Each scene shows the same named points in several views. A view is turned or mirrored, and shifted as a whole, has a little noise and may leave points out.
(in the rows, 128 means zero)

Scene 1
View 1
Q403: 136 142 123 144 133 100 127 105 121 122 149 107 121 105 176 121 150 149
 118 112 114 149 128 117 105 122 140 123 118 121 136 121 124 132 129 133
 129 128 111 149 116 153 132 111 107 135 113 114 115 98 124 136 132 137
 115 136 143 170 141 137 118 109 148 137 123 118 121 124 139 130
Q593: 137 140 115 98 105 116 135 123 127 121 118 107 139 125 156 102 124 146
 149 126 130 153 109 120 122 151 156 132 94 131 148 103 118 133 133 110
 154 123 111 118 129 150 125 112 102 131 126 117 99 128 130 140 110 121
 112 120 124 133 137 102 133 98 143 100 115 134 140 105 135 142
Q644: 128 138 127 129 119 105 143 124 123 137 129 105 123 105 170 123 132 147
 125 107 136 139 122 103 119 132 137 136 126 127 134 118 127 134 135 124
 149 133 118 140 127 137 134 120 127 137 94 126 130 123 125 140 121 141
 107 131 135 154 139 128 131 106 151 127 126 122 124 116 136 125
Q669: 118 140 117 156 151 109 145 137 118 144 154 113 117 119 171 111 128 135
 107 99 137 126 97 91 119 109 131 120 124 121 120 143 141 141 136 118
 116 152 105 148 122 139 140 129 176 126 70 120 148 100 150 122 121 127
 138 151 121 153 101 162 131 133 121 150 131 110 117 120 126 116
Q936: 121 135 92 124 134 115 141 135 126 126 134 123 138 150 152 94 115 126
 135 104 133 130 88 109 111 139 142 115 108 120 126 129 149 138 131 97
 114 151 107 121 124 157 130 134 154 115 101 114 120 116 158 122 108 116
 145 144 111 124 86 144 124 131 109 116 125 115 131 131 114 128
Q864: 143 127 106 127 126 114 133 114 134 111 128 128 154 128 150 110 149 141
 142 97 132 119 108 127 104 136 146 131 102 135 134 113 133 131 127 130
 126 122 122 125 129 158 129 136 117 116 129 115 109 119 126 121 131 143
 118 116 128 135 122 148 103 119 137 132 126 127 127 147 127 124
Q603: 136 126 103 106 105 116 136 117 133 117 106 125 152 139 145 105 129 139
 153 101 133 128 111 124 108 158 148 135 105 129 135 105 138 133 131 114
 140 130 124 111 131 156 127 134 109 120 131 121 108 133 129 131 115 140
 116 118 125 123 117 129 112 108 140 107 123 127 132 140 125 127
Q17: 136 125 102 132 118 96 129 95 132 118 122 122 132 129 160 119 141 139
 135 97 111 141 136 132 90 153 140 125 125 112 131 107 148 133 125 120
 125 136 123 130 121 163 127 124 92 133 134 120 113 117 125 138 121 152
 118 134 142 152 128 140 104 107 148 115 126 110 125 158 130 127
Q360: 120 126 94 107 120 124 151 149 130 131 111 126 151 152 142 89 104 126
 148 95 153 116 85 104 123 154 144 130 104 130 125 121 151 142 136 95
 131 150 116 104 134 148 130 143 163 113 97 121 129 140 152 123 101 126
 137 133 102 105 82 138 128 126 116 109 127 124 132 135 112 122
Q645: 134 132 123 136 120 103 138 110 129 128 125 114 131 113 164 124 140 145
 127 97 127 130 130 114 105 137 134 136 126 122 132 116 134 131 131 129
 140 130 123 137 125 146 133 126 113 134 108 124 126 119 121 137 126 153
 108 130 140 154 138 140 115 108 155 130 131 121 122 138 134 120
Q472: 115 151 117 105 111 104 142 132 114 138 134 90 106 122 172 101 102 140
 133 135 123 179 110 101 130 144 151 118 114 116 141 116 128 135 141 90
 150 146 97 130 123 144 128 97 126 140 93 122 116 116 149 154 94 105 128
 151 122 146 125 94 158 102 132 91 115 117 139 81 134 149
Q826: 114 136 127 144 131 101 153 139 119 155 132 103 108 109 173 125 116 139
 107 92 145 133 119 84 122 130 125 134 142 117 121 129 145 140 141 113
 142 155 120 142 127 124 141 126 161 141 65 135 161 121 137 141 111 143
 123 149 128 150 117 143 138 115 141 133 136 112 119 123 129 115
Q271: 116 137 128 141 138 118 156 151 119 151 139 108 124 112 166 110 118 140
 114 98 157 120 94 79 134 119 132 134 124 131 123 139 132 142 139 114
 138 148 111 137 130 126 142 136 180 128 61 124 154 121 143 124 117 128
 128 139 115 139 107 148 142 126 129 143 133 122 124 106 127 115
Q408: 128 136 105 140 134 102 132 109 122 122 148 114 124 127 167 112 136 137
 127 109 112 147 112 116 101 128 142 113 115 116 131 126 135 136 128 116
 117 139 109 140 117 158 129 118 123 128 110 114 115 101 140 131 120 128
 132 143 133 157 116 143 119 118 130 129 124 111 124 131 129 130
Q720: 130 143 113 129 133 120 135 128 122 120 150 110 133 118 165 99 135 144
 131 123 128 145 95 110 122 122 147 119 97 132 138 127 117 136 130 119
 131 129 101 135 121 154 130 117 136 122 108 108 107 104 142 124 120 113
 128 132 121 146 121 128 131 120 127 129 118 125 133 103 130 136
Q386: 130 137 96 96 110 116 134 126 127 118 122 114 140 145 150 90 112 134 153
 122 125 152 99 122 117 154 156 121 93 127 139 111 131 134 133 97 134
 134 105 112 129 162 125 117 116 119 126 112 99 124 148 133 99 112 128
 132 113 123 110 109 130 111 122 93 117 125 142 112 123 144
Q263: 139 134 116 117 119 117 138 121 128 119 128 117 144 121 157 108 136 143
 140 114 132 133 105 117 117 137 148 133 101 135 137 117 122 131 131 122
 136 123 114 126 129 152 128 124 119 124 118 116 108 118 130 128 122 129
 115 122 126 137 128 129 120 113 139 124 121 129 132 121 133 130
Q346: 137 127 94 114 118 117 133 116 135 111 122 129 152 142 147 101 136 135
 148 102 127 127 102 132 104 148 149 127 99 126 134 111 139 133 126 115
 124 130 115 116 126 163 124 134 112 116 134 113 102 120 136 125 118 133
 126 124 124 126 108 137 107 116 130 114 122 123 131 145 121 128
View 2
Q271: 109 112 130 117 132 102 99 155 86 167 114 135 131 167 149 94 120 163 131
 142 150 133 160 131 149 128 171 119 141 124 85 132 141 111 132 125 102
 137 90 123 149 103 94 142 113 112 131 129 119 109 152 130 128 124 161
 143 123 109 121 131 118 114 142 155 117 131 136 98 136 95
Q263: 107 103 142 123 154 117 110 107 112 120 134 128 139 158 138 112 133 132
 140 127 114 145 138 125 140 132 150 140 133 124 117 123 137 117 119 104
 100 131 120 134 140 125 115 141 119 146 131 124 129 131 128 146 142 121
 140 132 151 132 142 135 138 109 125 140 116 120 130 132 156 136
Q603: 116 98 145 120 146 117 118 96 123 121 139 117 135 154 126 112 141 124
 140 129 110 141 133 122 135 122 142 146 138 135 117 114 130 127 117 101
 111 149 131 133 149 131 123 142 128 147 139 125 133 124 122 139 136 115
 138 128 150 133 144 138 139 112 122 139 111 106 133 129 163 152
Q936: 114 94 111 104 119 113 114 122 119 152 127 109 150 150 137 115 135 138
 124 121 118 130 150 133 152 119 138 120 129 129 108 126 141 113 118 116
 109 168 122 124 163 115 103 155 117 111 139 138 137 108 121 122 136 124
 149 137 125 143 130 127 107 121 138 161 89 115 121 90 149 126
Q360: 110 92 117 97 110 103 121 103 117 161 121 103 114 179 140 110 137 134
 129 124 122 130 156 133 143 108 151 115 138 133 96 108 132 121 123 108
 111 160 129 118 169 119 102 151 120 120 135 147 132 97 130 116 125 108
 151 130 131 127 131 128 106 129 138 169 90 98 130 93 162 137
Q644: 123 109 153 130 162 117 99 137 102 133 134 143 143 148 134 96 127 146
 144 145 138 139 139 112 137 137 165 152 144 135 108 129 131 122 119 113
 106 125 94 132 140 121 110 132 127 139 137 117 122 126 142 144 140 117
 144 137 143 113 137 142 145 109 127 136 131 123 142 128 141 124
Q826: 131 113 143 125 140 107 99 165 89 164 124 140 146 145 130 82 123 163 136
 156 160 127 153 116 141 129 172 144 152 143 90 133 131 126 127 127 115
 146 87 124 150 107 98 132 126 116 140 120 124 109 154 125 131 119 156
 144 123 103 125 143 129 111 138 142 125 121 144 98 132 105
Q408: 120 103 134 125 149 121 102 141 114 126 140 128 173 125 125 114 136 140
 130 132 118 135 137 119 149 138 133 145 128 134 124 137 144 118 116 120
 106 153 111 139 141 119 113 147 122 119 141 116 137 130 118 139 146 133
 139 144 134 144 138 135 130 103 127 137 110 128 131 109 139 126
Q346: 107 99 135 115 134 118 122 95 123 118 135 110 142 151 126 120 142 122
 131 124 103 145 133 131 141 120 129 135 133 134 124 113 137 123 118 103
 109 160 141 137 147 126 122 150 117 139 141 128 137 124 111 134 137 122
 136 126 149 144 140 135 130 110 121 142 101 111 124 121 164 151
Q720: 106 97 124 122 155 127 97 120 116 121 136 134 155 153 151 116 136 134
 135 119 112 140 144 116 148 144 154 132 120 111 120 141 144 100 114 106
 89 119 104 133 143 121 106 150 122 129 126 129 128 129 124 152 147 129
 141 133 143 146 144 129 128 118 132 151 109 135 122 121 139 121
Q17: 129 106 157 131 152 122 116 119 120 114 145 120 167 119 103 110 142 126
 137 142 113 141 124 116 136 124 123 167 144 150 127 118 130 136 114 115
 122 166 127 143 141 130 130 135 128 139 149 110 141 133 115 134 143 124
 134 133 149 137 144 145 147 98 116 121 119 111 138 123 153 152
Q403: 116 113 150 141 168 125 95 145 105 110 142 143 182 120 125 113 132 140
 133 138 119 146 129 115 146 149 136 156 131 128 133 143 146 114 117 122
 103 134 104 147 122 118 121 139 116 132 138 103 133 148 121 152 151 140
 138 141 146 140 140 139 146 94 122 123 128 142 129 134 136 122
Q645: 118 112 161 134 162 116 107 126 105 121 137 136 146 144 125 100 133 136
 145 145 130 143 133 115 135 131 151 155 148 136 116 125 131 131 121 112
 109 137 111 137 133 123 120 133 123 145 138 113 128 131 135 143 140 119
 141 134 147 118 141 145 151 102 121 126 131 121 141 134 150 138
Q864: 99 110 148 125 140 110 120 109 106 117 131 116 140 154 127 117 134 129
 133 132 110 149 131 136 141 123 130 134 137 131 121 115 142 124 125 106
 108 151 138 143 129 122 128 143 107 142 137 115 130 135 117 141 136 126
 141 134 151 136 134 136 139 99 118 131 118 122 127 133 165 140
Q386: 120 82 117 108 147 131 110 88 140 125 143 118 142 158 141 115 146 118
 138 110 103 131 143 110 141 132 147 141 124 124 120 122 133 111 107 94
 103 136 120 121 167 135 107 153 136 137 134 143 139 116 118 139 143 111
 135 127 145 149 152 128 120 132 131 157 93 106 127 114 152 150
Q669: 111 115 125 121 128 105 99 172 90 159 118 133 162 142 138 102 120 162
 121 141 143 132 152 135 157 133 152 121 134 129 100 143 150 110 130 133
 105 157 96 133 140 97 99 146 106 100 137 120 126 118 137 131 133 137
 155 150 118 126 119 131 114 105 142 149 113 140 127 91 131 89
View 3
Q593: 123 100 128 138 154 96 104 106 146 113 125 109 156 112 140 115 139 127
 132 125 118 127 102 138 108 125 122 142 105 120 133 121 108 147 116 132
 133 141 130 110 119 124 133 160 101 115 131 98 143 110 138 125 122 111
 128 148 103 109 122 104 102 111 113 143 129 142 96 117 118 103
Q720: 114 120 120 141 133 103 114 108 162 126 121 112 149 136 145 130 143 127
 136 123 133 125 124 127 113 124 103 136 117 122 142 115 115 136 127 128
 133 129 134 109 110 138 152 156 111 97 147 117 146 130 118 126 115 119
 137 132 120 125 135 118 120 110 120 152 125 126 122 122 119 108
Q386: 127 103 132 130 138 97 103 105 150 112 126 111 154 137 129 133 133 129
 131 133 109 134 107 146 95 125 100 144 119 131 140 122 113 137 110 124
 116 161 127 118 118 129 127 161 104 126 127 118 157 115 145 119 131 109
 126 142 99 131 126 120 117 105 116 148 123 132 106 119 135 98
Q408: 111 134 108 126 139 104 118 115 146 135 106 125 150 133 154 135 132 112
 134 123 121 132 129 135 103 123 104 119 137 119 141 144 124 131 134 123
 124 133 143 121 112 157 143 143 104 110 148 119 144 152 127 116 124 116
 130 111 114 131 142 119 112 98 129 149 129 93 128 115 113 105
Q936: 126 118 121 123 123 103 121 105 143 110 125 123 141 162 139 157 127 123
 122 130 112 132 138 132 107 128 85 123 131 146 142 142 131 127 119 113
 112 161 132 118 129 145 130 146 115 125 138 152 154 139 127 109 129 132
 125 124 108 152 135 145 129 103 135 140 123 109 130 123 135 107
Q17: 116 134 103 112 162 90 113 113 124 124 93 125 156 101 155 117 120 104
 117 124 100 143 110 141 94 116 129 113 143 116 139 159 122 137 139 122
 125 142 144 131 122 154 122 144 94 128 138 105 130 147 143 118 134 108
 114 115 102 121 145 107 89 95 123 142 139 92 111 107 100 102
Q360: 136 101 129 122 131 101 119 98 132 87 131 121 134 157 133 150 124 126
 110 132 108 130 142 128 120 134 99 119 115 160 133 148 135 134 109 108
 111 178 123 112 147 125 114 148 113 134 126 163 149 123 130 107 130 142
 116 139 96 151 123 146 123 119 135 129 129 127 121 133 139 114
Q826: 111 104 110 137 148 112 126 117 120 117 125 136 141 146 174 135 120 96
 138 113 127 98 164 109 135 125 132 95 103 122 122 176 137 134 130 122
 145 134 141 104 147 153 151 129 96 108 148 149 143 147 108 96 119 147
 139 107 106 105 114 128 119 121 150 127 130 91 129 127 117 115
Q669: 108 131 107 136 127 115 133 111 143 125 118 131 133 163 167 154 131 107
 133 118 135 114 169 108 129 127 101 102 125 133 136 156 135 125 136 116
 133 130 140 107 130 161 159 132 114 96 158 157 145 162 98 106 114 147
 139 105 121 135 137 141 132 112 149 139 126 88 147 129 119 116
Q603: 131 115 120 118 155 91 113 101 128 99 111 110 151 110 137 119 128 123
 105 129 102 141 107 142 108 124 122 123 124 138 135 140 121 140 124 120
 121 158 130 119 132 125 113 152 103 129 129 118 129 124 140 122 130 122
 110 137 98 131 136 114 96 111 121 133 138 127 103 120 112 109
Q864: 124 142 109 119 151 90 120 99 138 105 97 110 144 111 141 120 135 126 97
 124 115 145 116 131 116 124 118 117 135 137 140 137 126 140 141 122 127
 143 133 122 125 131 124 150 112 114 140 120 117 144 126 128 121 128 111
 131 108 140 155 116 95 108 122 136 139 116 115 122 98 118
Q346: 128 129 118 116 145 89 114 101 138 106 105 110 148 122 134 129 129 127
 107 130 106 149 111 143 104 126 108 127 139 139 142 134 123 138 126 119
 116 158 131 125 124 133 117 152 109 125 133 122 132 132 138 122 129 118
 110 133 106 145 146 121 101 105 120 140 134 119 111 119 113 110
Q645: 115 127 104 126 163 98 117 112 126 117 101 123 151 107 161 112 126 108
 117 115 119 124 126 123 120 122 140 106 120 117 129 157 126 140 142 127
 142 129 141 117 128 143 135 139 98 109 144 114 122 143 122 117 121 124
 122 118 108 109 136 107 93 109 132 134 141 102 116 119 93 113
Q271: 116 102 118 145 136 116 128 110 134 107 135 129 132 162 163 146 130 110
 132 113 135 98 172 103 145 131 116 100 95 137 124 159 137 134 125 119
 144 139 134 94 149 143 154 135 108 103 146 164 145 140 97 101 113 158
 139 118 109 120 115 140 132 128 150 128 128 110 134 138 127 124
Q403: 102 145 97 129 153 100 117 118 150 141 95 121 156 111 162 115 137 109
 135 114 131 128 119 127 106 116 119 119 135 102 140 140 116 135 150 133
 137 108 147 118 106 157 155 143 101 93 156 98 130 155 118 126 118 112
 132 108 122 112 151 102 101 98 124 151 130 94 125 112 93 107
Q644: 114 111 111 139 158 102 116 113 132 119 115 124 150 117 164 119 130 108
 132 113 126 112 133 117 126 122 135 112 106 116 127 153 123 141 136 131
 149 124 138 106 132 141 144 142 97 105 145 115 133 136 117 115 118 129
 132 122 107 99 125 109 103 117 132 136 135 110 115 121 102 111
Q263: 122 124 116 130 152 99 115 103 145 112 111 109 148 118 143 118 137 126
 115 121 123 133 118 131 115 127 119 126 119 127 137 131 118 143 132 129
 132 137 132 114 122 129 134 153 108 106 139 115 128 129 129 126 120 124
 125 135 109 126 140 112 103 112 121 141 134 126 111 123 109 115
Q472: 115 78 132 150 138 111 98 123 148 134 142 124 161 145 153 132 134 111
 171 123 123 103 123 131 101 124 111 143 94 105 133 132 109 137 107 134
 134 140 137 99 118 148 152 152 89 112 137 113 176 110 131 105 124 107
 148 130 106 93 99 112 128 109 124 150 116 123 110 117 141 89
View 4
Q346: 133 143 105 136 130 133 125 129 121 112 136 149 104 107 145 133 118 116
 110 151 145 118 107 147 103 120 148 134 140 123 139 129 115 120 141 135
 133 113 125 119 110 140 127 137 143 88 122 136 117 127 124 117 92 138
 154 102 145 99 119 145 115 141 119 148 116 125 136 144 110 130
Q826: 128 106 129 118 104 155 139 109 126 114 124 135 139 151 132 108 125 119
 143 173 95 125 112 112 143 123 152 116 140 140 107 126 120 144 138 152
 164 133 127 152 139 106 139 152 97 132 113 154 107 100 146 113 99 116
 147 108 121 150 151 79 127 131 116 131 113 103 117 119 112 149
Q17: 159 136 107 153 108 135 111 110 109 114 130 149 109 108 140 134 112 117
 104 137 131 111 107 139 114 112 157 120 147 126 129 128 128 89 163 149
 148 119 132 119 111 134 139 154 122 83 136 145 110 135 133 131 79 130
 147 112 136 109 129 109 116 156 121 137 107 137 128 131 110 120
Q644: 135 117 123 139 107 136 124 114 124 135 125 144 123 128 136 121 114 123
 137 148 113 132 106 115 135 126 153 125 149 137 126 129 118 126 140 142
 144 126 114 145 122 100 131 147 117 109 128 138 107 123 135 114 91 128
 151 131 133 155 137 98 124 136 118 130 115 118 126 112 112 136
Q720: 113 130 114 136 127 140 126 129 132 143 144 132 96 120 146 123 127 136
 134 149 130 128 123 119 115 138 137 141 149 131 152 129 120 140 121 122
 147 117 98 149 111 121 131 133 127 97 134 117 111 119 115 112 104 147
 156 129 142 132 123 117 114 122 117 147 126 103 131 127 118 126
Q603: 143 139 115 143 120 121 125 127 120 117 131 156 106 104 136 127 109 107
 120 147 144 121 96 146 111 118 152 128 145 123 128 131 110 121 146 144
 127 114 127 120 116 125 129 141 147 87 116 138 114 134 131 112 90 135
 157 108 137 113 122 157 119 143 117 140 115 128 136 136 103 139
Q593: 138 136 125 152 116 114 126 126 128 153 137 146 90 100 132 122 107 117
 135 137 141 127 100 123 115 128 140 132 159 119 144 136 114 130 132 136
 135 116 102 144 113 109 133 138 149 78 136 125 111 143 123 101 94 147
 159 138 137 138 119 149 118 129 117 140 123 113 135 122 103 143
Q408: 128 129 104 135 117 153 118 120 119 122 142 132 105 124 148 129 131 132
 117 151 122 115 125 126 114 126 146 129 143 129 140 126 133 118 140 138
 161 121 116 140 110 137 141 147 111 99 136 133 111 117 122 126 94 138
 148 110 135 112 130 92 110 136 121 146 115 115 125 134 120 119
Q403: 135 126 104 148 111 151 103 111 113 132 137 135 107 123 155 134 126 147
 113 132 116 126 124 116 124 131 152 133 149 141 145 128 134 96 142 133
 153 125 108 141 103 120 129 143 103 94 147 125 110 126 119 134 90 140
 147 135 144 139 132 72 113 143 120 136 113 125 121 118 125 103
Q271: 103 108 127 103 124 159 148 122 137 112 129 130 139 156 138 111 134 125
 151 181 103 136 117 114 138 132 147 134 138 144 116 125 108 166 118 136
 154 130 118 152 136 108 126 138 105 145 105 138 108 90 135 109 110 121
 152 105 129 149 141 97 125 121 116 139 118 95 123 123 114 147
Q263: 127 134 113 136 126 131 124 127 126 121 133 146 113 119 146 128 117 123
 125 150 135 133 104 135 119 127 151 135 145 134 135 130 108 128 132 132
 127 118 117 128 112 116 119 133 133 102 122 127 113 123 125 112 97 137
 155 118 148 131 124 135 121 135 116 140 119 120 134 126 113 131
Q386: 127 140 121 139 121 124 136 133 130 141 146 142 83 101 130 121 116 112
 131 154 146 113 109 132 104 125 133 129 151 109 147 134 120 146 131 138
 150 110 106 141 116 132 146 141 150 79 128 128 113 131 121 102 97 149
 161 110 131 105 118 158 114 124 120 155 125 103 136 142 102 148
Q936: 110 130 113 112 130 152 146 131 130 108 141 131 109 130 140 122 135 115
 123 178 132 113 123 140 107 126 136 132 133 119 136 127 121 152 130 139
 159 114 125 137 123 148 142 142 129 111 111 136 115 100 127 114 105 135
 153 81 133 89 126 132 116 123 120 160 120 95 130 150 108 142
Q645: 146 125 115 146 107 136 114 112 115 119 123 148 128 125 142 125 113 125
 122 142 117 128 103 125 132 121 159 127 146 142 124 128 117 106 149 146
 137 127 125 130 118 110 128 146 115 102 127 142 107 127 135 126 85 124
 147 124 139 146 136 98 122 148 117 128 108 134 127 120 114 124
Q472: 126 118 137 139 100 128 138 122 132 166 146 130 80 112 113 105 117 121
 155 153 118 111 118 100 120 133 127 119 160 109 143 135 136 156 130 148
 178 119 89 175 127 112 162 151 128 87 141 130 103 128 124 98 101 149
 156 135 110 136 133 119 116 112 119 145 129 86 123 119 105 157
View 5
Q936: 137 145 126 125 120 131 111 133 156 139 117 119 125 121 106 123 139 128
 104 149 130 116 121 130 113 162 134 105 152 102 146 128 125 156 127 153
 125 113 137 137 108 130 128 143 93 151 113 112 132 138 132 107 157 152
 117 148 128 132 140 130 117 125 126 170 144 127 113 128 143 136
Q864: 128 132 113 120 122 111 127 133 117 121 149 130 149 116 156 133 114 135
 119 143 139 124 137 114 107 157 135 116 150 116 143 131 138 115 121 156
 139 137 114 138 110 122 113 126 95 125 101 130 118 131 100 107 147 140
 113 153 146 110 115 112 132 145 120 141 126 99 135 133 165 119
Q346: 127 136 116 118 128 122 122 126 143 122 134 130 146 121 146 135 121 134
 115 143 139 121 129 121 108 163 133 112 146 108 140 130 135 136 127 161
 129 120 128 146 102 128 117 125 87 131 98 125 121 138 106 104 151 152
 120 150 138 125 116 128 120 145 123 154 127 108 135 132 155 130
Q720: 138 141 117 111 135 115 109 129 125 122 141 138 127 106 114 117 134 125
 109 145 120 121 134 115 115 147 128 93 154 110 144 125 135 134 130 127
 147 145 121 126 130 128 150 134 100 163 124 147 124 100 118 103 150 143
 123 130 143 126 133 112 128 129 117 139 131 112 126 148 148 136
Q826: 131 134 147 137 121 105 131 139 119 136 120 123 139 114 111 106 134 128
 112 123 122 141 132 131 123 145 146 120 166 124 150 131 89 109 115 142
 132 122 124 126 133 148 128 138 132 158 126 98 150 112 149 115 179 115
 118 152 106 128 145 116 147 93 139 125 117 149 108 99 125 160
Q645: 126 130 125 120 132 98 133 127 112 114 145 139 155 116 152 120 118 134
 122 126 129 144 138 118 118 150 140 123 155 121 143 132 112 96 119 146
 134 132 115 140 125 141 123 121 113 138 109 125 137 117 111 113 164 129
 121 148 126 120 116 111 147 128 130 116 102 121 137 115 145 146
Q403: 137 145 120 101 150 95 116 126 107 107 152 139 152 125 137 116 131 142
 115 145 103 151 137 106 126 142 138 114 161 105 138 139 120 114 130 122
 135 136 98 155 139 138 151 115 101 152 116 142 141 102 97 119 156 144
 131 132 130 128 130 106 146 139 140 115 95 114 148 130 140 144
Q408: 136 149 122 109 140 111 117 128 133 114 134 132 141 128 123 120 132 136
 111 145 111 136 127 118 122 150 136 112 157 100 137 135 118 134 131 136
 126 121 119 151 127 135 142 122 95 153 113 132 139 115 112 113 156 151
 128 139 125 134 134 119 133 132 136 137 112 123 134 128 138 144
Q593: 124 123 115 114 144 120 128 117 130 114 140 160 134 90 144 127 119 118
 122 118 140 115 141 118 114 158 122 94 135 127 145 112 138 112 137 142
 144 146 142 112 123 134 139 126 96 159 113 153 107 101 114 91 148 135
 129 128 151 130 101 120 128 130 94 125 128 108 137 148 152 144
Q603: 119 127 114 123 130 123 131 122 137 119 135 144 147 108 156 135 115 126
 120 124 152 117 136 125 106 166 132 114 139 120 143 121 135 116 129 166
 131 130 139 130 105 130 113 127 91 133 99 127 117 133 109 96 153 141
 121 152 144 122 102 126 125 139 106 140 127 107 135 133 156 136
Q17: 124 137 118 109 148 111 132 116 136 102 140 148 162 127 162 132 115 140
 121 127 130 141 131 118 116 161 141 126 146 111 136 135 117 112 132 156
 116 117 125 159 116 143 121 107 90 134 97 126 135 130 96 108 160 149
 130 147 126 132 105 126 135 144 130 124 98 114 153 119 142 150
Q360: 129 132 129 140 104 139 124 134 156 149 110 122 123 106 115 128 130 120
 109 135 152 104 127 138 104 167 135 106 147 118 150 117 127 145 122 171
 130 117 153 118 98 126 107 152 100 144 108 104 123 143 142 95 157 142
 111 159 133 125 129 133 114 115 110 174 156 125 105 125 149 133
Q472: 133 130 131 115 157 123 119 117 144 119 117 163 117 89 104 112 137 112
 117 115 124 119 138 125 127 154 122 88 137 122 144 110 115 128 141 125
 139 135 150 107 139 148 161 132 107 188 131 144 125 84 140 92 162 136
 139 115 129 153 119 127 129 100 100 123 125 134 126 140 124 171
Q263: 127 133 117 119 129 114 124 128 120 120 140 139 139 107 140 125 122 130
 118 136 134 124 136 115 111 153 132 107 149 119 142 125 133 115 127 143
 142 140 121 129 121 129 128 129 100 145 112 137 120 114 112 101 152 135
 120 141 144 121 117 115 133 133 114 134 125 107 132 138 155 132
Q271: 138 137 141 143 104 110 120 146 117 150 123 111 123 109 97 105 139 125
 106 139 123 129 132 131 118 141 143 111 173 121 153 129 105 122 108 137
 148 132 119 117 131 132 131 153 134 157 136 100 141 112 152 114 170 117
 112 153 118 118 158 108 142 96 137 142 137 142 94 111 137 140
Q669: 144 151 140 132 112 109 112 146 123 143 129 104 130 127 93 106 146 134
 103 153 109 139 126 125 122 141 146 116 177 105 147 138 104 137 116 134
 136 122 111 139 129 134 137 143 120 155 130 104 152 117 141 125 167 136
 115 149 113 126 166 113 139 109 150 148 124 139 103 111 132 138
Q644: 128 130 131 125 132 100 131 128 109 121 139 142 145 105 135 115 125 128
 119 122 127 137 140 120 120 145 138 115 156 127 147 127 111 100 121 138
 142 140 119 123 134 143 131 128 121 152 119 126 133 102 124 109 163 123
 123 143 127 124 122 111 147 115 124 113 113 124 127 121 141 150

In a view up to two points have been moved. Name them for each view, in the order of its rows, or write -.
view 1 => Q403, Q720
view 2 => Q603, Q645
view 3 => Q271
view 4 => Q263
view 5 => Q864, Q346
